Points on a hilly landscape, in no order, each with its height.
From any point a climber steps to the highest of the 2 points nearest to it. It stops when none of these is higher. Distance is the straight distance between rows; heights are no part of it.
k_260: [146 145 105 128 102 133 132 103 135 145 105 155 113 124 101 116 167  88
 134 149 117 147 155 128 103 158 124 158  90 103 119 145 143 140 100 128
 150]  h=350
k_730: [135 143  84 178 161  95 157 136 176 158 139 118  84 164 127 115 180  98
 127 160 118 139 165 117  85  88 121 167 152  93 110 182 138 137 124 150
 143]  h=60
k_384: [105  91 164 141 143  81 119 101 130 145  83  96 100 108 164 107 103 109
 141  63 126  78 148 153 127 132 113 117 161  90 142 126 124 154 133 144
 106]  h=412
k_99: [115 111 154  90 162  38 142  86 154  88 118  81 139 161 192 133 142  97
  90 117 125 175 121 149 165 159 144 132 143 154 160 117 132  90 142 137
 124]  h=311
k_419: [124 116 123 138  95  95 132  65 141 163  69 114 109 132 121 160 154  85
 114 171  95 156 183  96 102 145 120 143  69  82 113 142 135 121 104 133
 124]  h=375
k_911: [148 152 114 100  94 118  89 117  92 123 100 174 166  71  66 161 106 170
 119 192 138 147 124  82 126 122 146  75  84 145  98 108 129 142 118  89
 118]  h=422
k_885: [ 97 132 124 144 126  88 139 134 138 129 139 132  90 178 144  79 160  85
 145  60 148 170 166 158 106 119  93 171 147 107 144 173 108 111 139 111
 126]  h=40
k_24: [187 107  71 160 168 180 170 158 157 152 138 140 145 195 168 120 152 151
  71 139 156  91  92 102 109  80 156 156 177 156  99 154  90 129 155 138
 116]  h=219
k_217: [157 125 185 119 115 125  61 102 119 122  49  81 166 128 123 128  65 135
  95 142 132 104 117  64 174 155 160 105  78 116 115 125  58 114 142 142
  73]  h=319
k_779: [182 101 139 169 129 205 136 144 124 152 106  87 144 116 103 119  85 136
 132  89 112  78  90 120 131 108 135 160 114 126  96 118  85 102 180 143
 103]  h=569
k_39: [176  82  97 181 123 135 119 150 166 110 121 110 150 194 144 135 142 144
 143 147 116 141  88 137  82  89 131 142 114 134  88 156  87 129 126 120
 140]  h=258
k_21: [138 132 117 120 128 199 148 184 108  94 153 171 174 162 126 128 147 204
  69 106 175 150  93 110 126 118 123 114 127 178 139 110  91 118 157  83
 130]  h=309
k_696: [ 86 132 182 115 147 128 106 110 119 128  90  54 129 151 169 132 133  99
  99  85  86 108 151 125 141 148 102 125 129  71 162 119  70 104 108 142
  97]  h=391
k_902: [ 96 144 128  90 146  31 107  98 144  80 111 162 146 129 167 113 162 131
  83 160 164 200 141 141 111 164 134 101 142 148 148 118 144 135 112  98
 145]  h=338
k_336: [143 180 122  83 150 106 181  66 148 155 113 152 109 125 143 106 192  58
  55 154  97 165 167 121 131 191 140 183 128 120 138 122 143 102 110 166
 162]  h=572
k_620: [107 147 119 138 149 108 132 130 139 142 156 129 107  89 131 151 120 150
 144 179 108  66 129 123 143 113 154 106 176 128 135 116 192 169 105 160
 119]  h=448
k_320: [122 136 141  97 134  97 129 109 128 134 115 170 112 127 153  66 126  90
 122  58 178 123 134 151 152 190 142 159 166 132 151 135 128 125 138 127
 130]  h=406
k_94: [ 94 137 162  80  65 129  89 121 105  99 159 157 146 122 129 130 111 105
 182  90 141 172 131 151 154 180 103 114  98 132 161 115 163 122 101  96
 149]  h=511
k_924: [134  99 125 166 114 121 131 131 125 151 127 137  94  59 108 109 107 154
 188 106 114  95 137 170  86 104 120 118 144 102  97 117 178 175 123 137
 150]  h=503
k_836: [156 107 110 143 128 150 114 169 120  92 114 148 177 154 121 132 123 204
  89 147 162 139  93 108 104  96 144  83 114 162 104 116  83 135 145  99
 128]  h=331
k_866: [112 164 121 178 112 196 140 175 116 187 148 128  74 116 112 124 144 150
 187 135  88  71 158 115  97  72 113 139 155  95  69 149 153 166 100 163
 123]  h=206
k_98: [127 131 135  91 110  63 138  87 129  75 151 133 155 121 153 135 155 109
 128 129 121 231 123 177 130 161 119 141 109 169 125 111 172  85 136  96
 175]  h=2
k_511: [184  62 137 187 124  99 120 115 139 152  56  80 139  69 101 117 100 143
 153 105 103  94 120 151  78  90 142 133 128  90  64 121 114 155 159 136
 134]  h=513
k_163: [ 66 158 138 123 145 180 136 156  89 166 164 123 102  46 107 135 135 134
 147  93  63  78 156 150 121 109 112 126 168  81 133  83 156 161  98 159
 138]  h=227
k_58: [148 108 116 158  99  95 126 124 155 105 146 127 105 172 117 121 130 101
 194 122 143 176 128 152 117 113  98 163  85 136 134 170 146 108 149 105
 136]  h=19
k_823: [123  98 163 128 135 131 121 124 127 139  97 121  99 133 155  82 106  84
 143  25 151  87 127 155 145 147 120 151 167 113 142 143 101 118 146 133
 115]  h=438
k_121: [163  81 120 172 106 186 125 170 148  86 150 134 154 213 178 140 151 171
 153 136 137 133  81 140 100 115 106 132 111 155 103 150 108 138 112  97
 138]  h=267
k_223: [111 146 148  77 150 181 143 136  90 111 149 134 174  78 110 116 125 132
  77  84 117 117  93 148 156 170 145 133 154 141 157  64 104 104 147 131
 143]  h=392
k_851: [137 154  77 109 114 171 113 154  92  90 170 170 171 103 110 159 168 194
 124 191 112 190 122 127  81 101 101  77 110 153 110  93 134 151  83  69
 156]  h=284
k_708: [191  58 117 155 142  96 148 100 160 135  90  77 133 133 109 106 132  88
 125  75 116 143 106 151 116 106 140 170 111 124 111 135  83 109 168 127
 134]  h=295
k_412: [178  97 116 117 167 116 149 102 169 110 118 146 139 136 183 106 150 123
 120 134 124 105  66 164 113 157 165 158 174 149 116 112 148 146 118 155
 159]  h=186
k_359: [156 118 107 115 145 106 134 120 133 105 112  91 159 133  82 161 113 139
  79 140 124 180 114  98 149  78 160 120  78 164 149 117  80  72 178 128
 118]  h=332
k_644: [ 99 111 189  97 118  81  86 117  96  95  95  99 155  95 122 110  83 125
 114  57 156 141 148 136 148 160  97  75  99 116 166 102  93 110 141  95
 111]  h=268
k_673: [ 97 117 169 104  52 107  74  99 100 118 108 148 129 113 115 126  88  96
 184  92 148 151 169 127 146 172  90 105  59  97 145 141 145 124 103  90
 124]  h=545
k_373: [126 119  82 113 162  48 159  94 157 122 103 112 147 106 133 172 170 129
  49 207  96 175 157 114  99  93 166 107 124 136 121 117 138 112 114 146
 162]  h=672
k_727: [104 138 149 133  88 110 111 112  96 137 103  85 115 118  74 133  84 104
 147  96 133 153 179 102 154 118 100 123  51  96 148 148  98  94 152 113
  90]  h=620
k_186: [130 160 116 107 186 138 164 111 147 151 127 108 110 169 143 103 174  68
  75  89 115 119 138 120 147 127 147 199 188 106 150 144  87  83 146 156
 122]  h=449
k_897: [148 165  75 167 144 132 145 151 165 163 159 175  76 160 128  93 171 113
 155 163 145 140 147 132  84 127 112 171 141 121 115 185 171 163 111 135
 159]  h=74
k_737: [130 131 151 123 135 173 106 164  93 118 117 108 164 119  90 131  84 161
  95 106 144 120 106  99 153 120 129 106 108 137 139 105  56 100 174 114
  96]  h=504
k_803: [151 160  97 144 145 179 112 168 139 125 131 141 157 196 142 154 155 177
  97 216 120 122 102  84 104 102 145 107 133 146 102 143  95 157  96 134
 124]  h=248
k_497: [ 71 127 152 117 116 139 132 115  90 151 137  94 135  32 103 151 118 121
 137  83  52 122 169 160 112 132  94 118 119  76 148  74 153 132 110 136
 148]  h=250
k_468: [109 183  97  91 170 130 168 143 134 129 197 170 124 113 149 111 167 129
 117 150 111 139 116 156 140 149 136 153 187 156 158 105 196 144 120 140
 166]  h=615
k_366: [125 123 146 167 132 149 100 169 134 130 140  62 147 149 138 172  92 188
 162 191 106  75  95 102 142  63 146  92 139 140  95 134 125 139 128 159
  86]  h=336
k_488: [177  90  97 120 144  75 163  76 149 125  94 117 148  77 103 159 138 121
  91 190 106 158 112 132 115 114 176 117  99 153 105 115 155 111 133 145
 166]  h=618
k_107: [148 154 120  96  82 150 111 109 135 114 130 177 133 158 134 110 162  90
 163 156 134 182 119 136 128 193 113 158  77 136 135 140 152 126  93 104
 162]  h=354
k_800: [120  93 195 129 103 120  89 127 125  90 129  64 126 167 169 120  82  95
 197  54 119 116 120 166 152 146  72 119  93 112 150 147 115 112 116 122
 119]  h=308
k_693: [119 144 110 149 141 124 143 160 120 151 147 154 102 107  89 127  85 167
 139 152 179  82 132 102 154  88 165  99 159 155 119 139 143 152 158 144
  89]  h=586
k_873: [127  90 133 145 151 180 135 151 130 136 132 113 104 161 171  90 129 111
 143  37 152  85 102 160 131 108 107 163 194 132 128 151  86 118 152 125
 109]  h=462
k_925: [136 145 129  75 180 185 151 111 112 136 125 135 153 109 136 101 142 112
  68  85 133  92  87 148 148 156 165 160 194 147 153  89  97  97 153 153
 134]  h=371
k_54: [143 174  66 138 154 108 156 126 160 155 166 173  88 120 128 126 181 106
 156 210 118 153 149 134  92 130 106 161 125 130 125 160 219 157 102 139
 172]  h=91
k_114: [122 141 156 128  84 148  73 114 139 102 115 144 125 179 148 124 133 105
 172 158 128 137 125 113 126 175 113 132  83 108 127 156 115 144  71 121
 128]  h=378
k_250: [146 145 103 134 106 192  91 164 113 106 130 162 164 165 132 152 159 187
 136 197 119 152 107 104  84 125 112  90  98 142  91 126 104 165  73  93
 140]  h=265
k_955: [ 96 138 118 120 138 178 155 185  93  99 205 160 140 141 135 128 129 195
  94  93 178 129 109 143 147 110 114 105 177 174 155 112 111 118 148  99
 119]  h=282
k_716: [147 141 106 117 114 131  92 153 121 100 142 191 161 131 103 160 111 189
 136 213 176 148 104  91 120 114 138  64 108 180 110 125 153 165 117  92
 118]  h=460
k_25: [123 151 124  92 142 102 162 120 127 111 164 172 130 138 148  85 135 114
 109  96 172 154 113 150 161 164 149 153 169 163 159 122 142 108 160 125
 134]  h=370
k_244: [122 129 148 117 112 138 123 114 146 145 120 159  97 119 164  99 137  91
 172 106 118 106 113 164 132 189 133 159 154 117 138 122 190 168  97 157
 167]  h=429
k_486: [140 163  93  97 122 137 123 119  88 126 111 160 165  54  60 166 151 151
  89 182  95 174 136 110 104 109 136  90  86 129 108  92 119 128 107  92
 138]  h=393
k_450: [110 155 133 118 105 148 132 107 110 154 117 123 104 117  81 106 109  89
 109  98 133 126 163  95 171 144 135 153  87 102 161 139  97  97 147 137
 100]  h=675
k_9: [124 162 150 158  86 201 112 139 118 197 130 142  53 139 102  94 104  90
 188 114 126  75 154  94 152 135 127 172 115  91 103 171 136 143 119 174
 100]  h=239
k_734: [152 156 100 125 169  74 149 111 171 142 134 144 111 164 123 122 122  94
  86 184 163 119 128  83 164 122 182 147 141 163 153 160 129 121 156 156
 109]  h=520
k_56: [177  77 152 182 105 145 104 148 126 145  86  82 159  87  97 119  74 160
 168 109 117  87  99 144 103  99 122 126  96 127  66 126 106 131 170 123
 118]  h=535
k_26: [165  77 109 137 111  89 142  96 135 114 109 106 150  56  94 157 113 138
 146 153 105 138 115 156 110 118 140 111  86 130 104 105 165 119 138 112
 157]  h=575
k_341: [108 124  92 165 166  99 155 152 156 127 149 129  96 173 149  94 171 119
 127 104 140 145 146 156  90  89 116 159 181 113 132 170 112 124 141 125
 131]  h=49
k_504: [113  96 120 176 137 194 150 183 112 150 152 147  91 147 146  98 122 165
 148  74 162  71 109 140 102  92 109 132 171 142  92 158 113 136 145 124
 111]  h=492
k_404: [ 93 109 172 115  92  93 117 100 130  98 141  74 127 159 168 133 127  90
 186  76  90 180 145 186 130 149  67 142  92 108 154 129 147  99 109 117
 142]  h=327
k_102: [183 103 115 137 165  66 158  74 195 157  91 105 115 152 162 149 144  60
  90 190 104 129 125  99 127 140 166 171 122 133 120 151 145 130 129 175
 136]  h=157
k_40: [155 115 108 157 153  75 182  68 188 189  91 118  75 116 132 153 158  77
 106 180  98 116 173 101 120 129 143 173 127 101 112 138 187 148 132 177
 149]  h=140
k_69: [ 66 135 156  99  92  85 141  84 119 135 138  93 117 138 177 148 155  78
 147  90  77 183 190 164 133 171  76 152 103  91 162 114 165  96  99 124
 151]  h=347
k_683: [159 137  94 166 138 197 141 189 134 129 136 143 150 206 168 139 145 190
  74 165 157  88  94  73 122  79 141 114 147 164  89 160  78 140 133 120
 102]  h=233
k_489: [ 87  86 131 152 138  49 107 129 139 110 144  93 120 107 163 154  90 169
 169 159 123  99 143 158 112  73 124  66 161 116 124 136 174 169 109 143
 115]  h=376
k_351: [139 107 116 116  94  87 110 118 130  73 148 132 150 136 126 145 142 130
 182 141 128 210 117 168 107 120  93 122  93 143 133 133 154 100 122  78
 152]  h=11
k_209: [ 64 111 166 126 145  84  97 130 120 102 109 109 123 136 186 102 124 133
 129  78 132  94 138 164 107 147 104  93 186  90 139 136 118 150  90 125
 116]  h=387
k_350: [156 130 132 125 115 211 144 134 134 173 133 158  82 143 124  67 133  71
 155  36 144 111 118 142 149 158 122 207 147 122 139 143 122 108 154 146
 143]  h=275
k_808: [122 154 130 132 137 196 128 169 125 140 164 151 109 163 154 123 131 136
 147 153 141  61  97 120 147 140 142 138 171 143 118 140 137 157 102 156
 119]  h=355
k_91: [120 125 183 129 128 107  82 114 113 137  56  71 157  98 132 139  76 143
 102 127 122  76 133  99 142 150 137  91 117  95 124 106  84 139 136 141
  82]  h=301
k_240: [114 111 143 164  71  89 138  82 117 203  65  86 109  61 104 167 101 128
 162 141  84 110 214 112  97 111  94 121  84  66  84 113 167 142 126 132
 102]  h=423
k_339: [168 123 126 165 143 150 139 124 146 162 110  84 109 152 109 130 104 105
 130 131 123  80 111  93 157  96 161 160 135 128 113 151 100 120 158 164
  86]  h=619
k_609: [138 180 106 115 159 132 144 145 146 127 158 191 118 175 139 115 136 119
 109 194 172 122 113  93 150 152 150 142 136 166 151 159 148 146 130 126
 125]  h=459
k_16: [131  84 157 118 152  76  90 135 119  79  83  96 173 129 125 103  91 141
  88  57 165 153 124 130 127 130 115  92 114 130 139 113  48 104 172  91
 115]  h=285
k_950: [106 138 145 147 139 160 134 162  94 170 139 129  89  83  92 105  76 147
 139  86 151  59 126 116 158 109 147 119 164 131 117 134 128 137 168 157
  88]  h=657
k_642: [146 143 114 114 144 226 159 157 133 147 159 180 108 163 178  89 148 127
 129  95 162  71  84 145 138 155 136 164 192 161 124 134 135 140 124 138
 139]  h=324
k_272: [157 100 145 158 142 184 122 171 105 130 108  72 169 106 104 123  77 162
  93  82 137  94  92 118 129  89 122 129 119 133 101 119  45  98 207 114
  88]  h=537
k_672: [136 108 140 152  68  97 116  72 133 173  60 121 109  87 117 163 122 115
 160 167  93 111 169 117 100 151 117 124  76  79  94 131 177 155  95 131
 121]  h=399
k_515: [102 127 148 120 165 133  99 135 106 126  89 136 138 141 149  89 125 135
  78  84 175  87 114 115 126 142 149 107 197 113 134 127  52 133 131 126
  93]  h=440
k_872: [137 164 103  81 121 138 158 113  97 117 127 163 160  70  74 131 168 119
  87 142 107 188 136 133 117 146 139 128  92 149 139  89 121 108 121 104
 167]  h=362
k_129: [143 144  97 155 162 110 133 151 154 143 120 121 117 178 121 126 118 128
  93 162 151 112 128  79 144  82 170 131 145 147 121 166  86 121 152 145
  92]  h=570
k_856: [182  77 130 135 151  66 124  85 187 109  91 111 139 143 185 140 147 103
 119 177 103 122  89 146 116 160 165 139 134 139 114 131 152 143 100 156
 155]  h=171
k_891: [143 102 133 144 121 138 129 130 161 151 116 161  59  87 146  89 115 111
 194  79 132  81 117 176 127 136 129 155 168 122 118 123 192 169 130 161
 166]  h=463
k_625: [116 168 132 119 128 159 153 129 100 178 125 124  92  81  68 108  83 104
 115  88 145  81 156  95 189 124 150 151 128 112 161 122 124 107 176 155
  93]  h=754
k_327: [147 136 154 184  86 214 131 162 122 194 121 123  66 136 102 106 108 139
 209 120 124  64 129 107 117  93 126 160 123 112  53 164 142 156 121 161
 103]  h=223
k_18: [ 77 132 169 104 105 116 131  87 119 145 100  99 116 133 171 122 151  79
 122  67  84 128 180 149 133 182  92 153 125  66 162 110 120 108  98 139
 140]  h=368
k_723: [ 97 131 113 142 111 151 109 184 116  86 193 113 136 171 116 180 116 191
 152 170 133 160 127 113 130  57  99  77 111 156 141 132 121 122 128  98
 111]  h=589
k_280: [149 143 109 125 120 154 142 164 126 114 174 217 128 158 135 106 131 155
 136 143 206 121  98 128 139 159 130 119 138 186 137 143 153 159 129 101
 134]  h=410
k_942: [ 98 138 194  94 128 152  91 112  97 122  95  88 159  74 137 138  88 117
  89 111  94  85 120 113 162 193 126 104 108  96 151  79 100 125 116 151
 116]  h=281
k_724: [ 89 140 149 126 174 109 101 123 127 138  85  83 116 157 171 117 133 105
  77  97 127  79 145 100 142 115 139 119 186  84 147 148  64 123 122 150
  75]  h=414
k_861: [106 136 105 119 168  81 159  99 136 151  94 116 135  87 117 142 162 124
  53 147  93 126 163 120 102 119 160 117 152  98 125 103 124 131 119 155
 144]  h=746
k_691: [143 137 123 122 104 137 117 127 119 116 137 143 129 139  88 136 100 129
 149 163 155 129 113 102 163 137 143 119  88 152 141 131 135 120 144 120
 105]  h=364
k_282: [115 153 163  57 114 161 122 122  93 124 148 158 168  73 131 111 121 104
 115  92 116 126 105 147 168 210 150 134 139 137 158  75 144 126 114 141
 163]  h=435
k_456: [128 151 123  88 150 109 144 103 147 127 154 157 128 102 151 140 135 121
 119 186 122 105 103 138 147 175 159 129 159 148 155 101 198 155 106 160
 149]  h=516
k_185: [124 193 116 108 183 119 167 113 161 153 143 140 106 182 160  95 209  68
  69 136 104 155 153 116 121 152 129 202 175 106 140 151 121  95 118 154
 149]  h=499
k_624: [158  78  94 180 114  90 144 149 152 123 142 144 102 160 108 105 109 131
 173 101 177 155 130 145 103  87 116 141 118 142 110 173 126 132 166  93
 123]  h=25
k_420: [ 77 117 135 149 111  82 157  88 131 177 110  95  82 100 123 174 117 111
 150 129  78 113 211 129 124 108  85 126 107  69 142 116 181 137 113 143
 114]  h=457
k_262: [178 128 101 151 122 160 126 146 125 132  95 173 153 138 107 105 133 163
 120 156 161 108  99 111 101 133 154 121 112 147  81 134 106 162 126 118
 139]  h=353
k_794: [119 150 126 103 177 198 154 126 119 144 124  91 130 135 133 107 151 100
  82  61 108  91 116 137 145 124 131 176 190 103 154 116  71  80 155 150
 117]  h=411
k_439: [134 147 104  95 172  77 183  83 134 142 104 153 133  99 113 105 177 101
  44 137 115 163 146 131 110 152 166 149 150 135 136 115 126 112 134 151
 155]  h=658
k_952: [120 134 138 100  56 107  89  94  98 114 107 132 131 110  80 160 109  99
 154 117 137 196 159 112 142 140  89 113  41 114 150 130 123  84 124  75
 110]  h=578
k_841: [116 154 141 136 102 125  80 132 122 126 106 162 129 152 129 129 128 139
 144 186 154 117 133  96 111 153 129 100 111 116 107 154 125 175  78 120
 112]  h=400
k_877: [104 163  94 116 150  78 200 104 149 141 180 109  94 103 108 157 179  91
 114 152  85 184 188 137 137 104 110 167 126 114 163 129 192  86 142 135
 157]  h=464
k_241: [ 91 139 195  90  99 119  65 118 101  81 109 122 137 161 143  96  97 101
 127  65 159 154 155 116 165 174 100 107  91 109 168 142  70 110 115 102
  99]  h=251
k_843: [ 85 115 188  99 124 109 113  82  99 125  95  69 160  84 156 181 108 116
  93 122  67 125 152 123 152 180  99  94  90  91 166  72 122 112  99 135
 117]  h=270
k_999: [127 124  99 106 121 128 119 144 121  73 185 128 164 113 101 181 115 189
 133 181 133 191 104 130 127  70 132  72 110 168 148  97 138 110 140  88
 130]  h=543
k_154: [184  86 117 141 139  87 141  98 144 132  81  61 139 120  89 145  93  94
 102 109 114 151 122 112 145  91 155 148  79 137 132 128  90  80 189 138
 108]  h=312
k_101: [172  66  98 175 124 102 146 108 154 135 107 103 123  68 104 130 122 147
 161 117 105 122 111 176  73  92 136 133 127 106  88 112 154 142 152 134
 169]  h=540
k_385: [ 97 150 102 157 131 115 137 161 132 128 185 123 103 154 110 156 124 150
 171 172 131 129 142 126 132  71 117 109 133 140 130 157 160 126 126 121
 114]  h=542
k_492: [103 114 139 133 119 150 102 143 113  99 168  96 158 103 129 173 113 175
 171 167  76 115  99 156 115 104 119  86 131 123 127  88 154 155  92 130
 132]  h=292
k_20: [138 144 126 160 108 193 137 148 140 177 142 174  45 170 133  79 119  83
 180  93 165  80 134 121 141 139 122 185 143 126 113 179 141 145 127 153
 124]  h=255
k_717: [122 121 124 136 125  75 157  95 125 145 107  60 121 101  86 192 116 107
 104 156  81 152 176 101 163  88 125 124  82 113 145 118 138  79 159 139
 110]  h=386
k_116: [111 144 155  66  75 182 105 140  89 116 161 163 169 109 119  99 123 102
 155  65 134 162 117 149 160 202 121 146 100 135 156  94 134 108 130 120
 167]  h=475
k_338: [125 121 123 116 146  79 137 120 143  96 148 124 132 142 146 128 136 127
 124 133 152 155 107 152 151 130 144 126 153 160 154 125 144 116 145 131
 127]  h=337
k_544: [103  98 156 104 133  57 128  79 134 105  97  77 148 117 163 171 123 116
  98 132  90 144 145 141 144 155 118  99 108 119 164  96 146 110 120 136
 125]  h=288
k_299: [ 93 114 125 173 136  77 100 164 142 134 136  74 114 156 153 155  95 171
 158 178 134  89 146 109 119  55 147  84 168 126  96 161 133 152 114 160
  93]  h=357
k_931: [113 142 112 136 115  90  91 152 117 120 121 181 131 118 114 133 119 179
 145 190 170 126 142 110  92 115 137  56 134 133  89 143 137 185  93 104
 114]  h=426
k_809: [ 85 133 101 165 129  65 142 117 147 143 151 106  86 125 124 163 140 126
 155 161  98 141 185 133 105  79  99 114 128  96 136 155 173 132 116 131
 118]  h=497
k_270: [139 171  99  64 118 146 149 132  95 100 163 190 184 105 117 118 173 140
 109 134 130 206 114 156 112 167 123 126 117 176 132  85 142 126 109  89
 182]  h=330
k_29: [148 151  86 146 164  96 186 104 171 181 139 146  74  88 115 143 157 118
 132 192 105 112 157 114 117 101 142 151 150 112 126 131 225 160 129 174
 155]  h=117
k_28: [112 148 144 100  97 181 104 148  99 100 190 163 141 129 105 148  94 146
 162 148 165 130 106 107 174 149 125  96 106 169 163 118 155 138 124 110
 110]  h=334
k_480: [130 155 119  99 134 122 139  98 119 127 129  83 144 103  73 199 120 117
  85 187  87 165 143  78 178  95 148 124  67 134 154 109 120  77 152 141
 116]  h=360
k_792: [122 141  99 133 147  72 175  90 163 155 143  90  88 135 103 176 146  83
  99 174  95 154 183  99 161  96 123 159 102 115 156 151 170  85 145 154
 127]  h=419
k_97: [112 164 139 109 114 192 114 142 124 141 166 177 106 124 144 116 127 111
 177 151 120  85 112 124 151 181 129 132 145 133 142 129 173 178  82 151
 145]  h=389
k_510: [ 99 138 146 141 142 192 114 177 107 123 177  73 140 120 131 174 109 178
 153 167  72  70  97 126 136  80 124  96 150 117 112 105 123 137 105 155
 110]  h=315
k_371: [158 117 125 128 121 233 157 152 123 143 147 151 143 141 145 105 136 120
 129  54 139 100  77 159 145 158 128 185 152 146 132 109 113 101 151 133
 158]  h=298
k_188: [138 134 108  83 102 137  99 139  95  76 159 197 182  92 124 134 158 179
 140 150 143 209 112 152  91 157 110  80 109 158 113  83 150 143  81  64
 181]  h=304
k_304: [ 92 101 163 107 104 117 108 117  99 102 148  91 161  46 121 169 115 141
 165 122  68 143 136 171 104 133  89  85 106  99 137  75 161 134  97 111
 145]  h=269
k_557: [147 105 139  96 129  66  94 109 147  67  94 141 171 155 144 126 144 140
  90 134 153 205 111 137 118 157 143 107 115 161 127 122  91 116 125  94
 151]  h=317
k_297: [144  96 153 144  86 204 101 168 119  90 147 124 155 188 134 137 110 159
 164 103 146 127  84 127 129 125  98 122  89 149 115 142  88 117 131  94
 117]  h=279
k_675: [142  97 144 110 146  70 105 100 144  90  75 128 152 165 145  97 139 102
  86  85 159 159 116 122 127 162 143 132 131 130 135 134  66 117 135 105
 123]  h=300
k_228: [ 94 133 135 122 102 222 140 199  81 119 212 155 139 124 110 147  93 174
 138  94 157 117 109 120 159 115 108 103 116 170 152 112 127 127 150 104
 111]  h=302
k_695: [ 74 122 158 105 142  54  88 125 122  74 124 137 144 136 176 118 138 158
 114 118 158 158 141 157 105 144 115  71 169 125 151 115 130 155  92 108
 133]  h=363
k_195: [105 201  96 133 142 199 154 164 113 183 170 158  86  91  90 128 161 125
 150 141  74  96 160 123 119 105 120 137 158  93 112 116 167 172  89 160
 158]  h=198
k_103: [182 107  92 138 176 128 163 118 171 141 122 133 131 170 161 111 159 108
  97 139 123 114  87 135 106 114 165 171 174 143 116 147 113 128 144 149
 143]  h=203
k_587: [ 67 109 143 151 153 112 123 155 118 134 159 103  83  96 154 132  99 174
 168 126 121  56 140 160 123  84 125  84 191 116 114 131 169 167 106 153
 109]  h=405
k_774: [202  58 127 183 110 140 101 143 149 121  77 104 172 154 128 119 117 154
 150 123 122 111  87 126  76 107 138 128 102 127  53 142  77 145 130 107
 134]  h=249
k_203: [111 139 147 129 136 172 105 169  82 117 118 149 144 129 110 106 106 176
  76 100 186  99 122  93 131 126 140  93 153 145 125 124  56 131 147 107
  92]  h=470
k_698: [ 92 182  87 108 156 107 170 131 129 127 194 140 121 112 122 133 190 122
 112 153  94 187 159 149 124 123 118 154 151 131 148 115 167 104 121 121
 166]  h=522
k_79: [166 118 160 119  99 120  95 100 119 117  85 133 159 115  86 127  78 133
 121 146 163 115 110  85 166 155 169 106  74 138 129 122 106 121 151 122
 104]  h=339
k_549: [138  84 175 144 118 164  86 143 121  86 120  76 154 168 153 125  98 127
 163  88 115 112  81 138 135 133 100 124 109 121 133 133  81 112 131 121
 111]  h=293
k_303: [108 107 134 149 109  98 127 151 120 119 130 154  98 170 122  74 116 113
 159  44 194 149 144 154 119 125 101 142 128 134 136 180  98 119 150  86
 111]  h=33
k_194: [130 124  88 171 147 145 167 175 124 157 156 169  85 131 100 101 127 166
 138 110 176  94 133 132 114  80 140 133 170 149 110 156 139 147 163 128
 121]  h=529
k_869: [150 145  97  97 112 113 103 131 135  74 166 175 147 154 123 164 135 156
 136 203 158 201 106 112 135 116 121  85  96 192 146 122 164 126 126  85
 136]  h=498
k_858: [159 129 124 128 131 162 128 145 137 110 122 190 144 178 149  84 156 145
 109 122 180 127  89 125 115 173 139 144 142 153 119 142  98 142 116 109
 136]  h=377

For each start below, name the point where the climber stops.
k_195 | k_468
k_955 | k_339
k_866 | k_861
k_223 | k_625
k_320 | k_625
k_97 | k_861
k_351 | k_723
k_644 | k_625
k_102 | k_723
k_154 | k_468
k_851 | k_723
k_107 | k_723
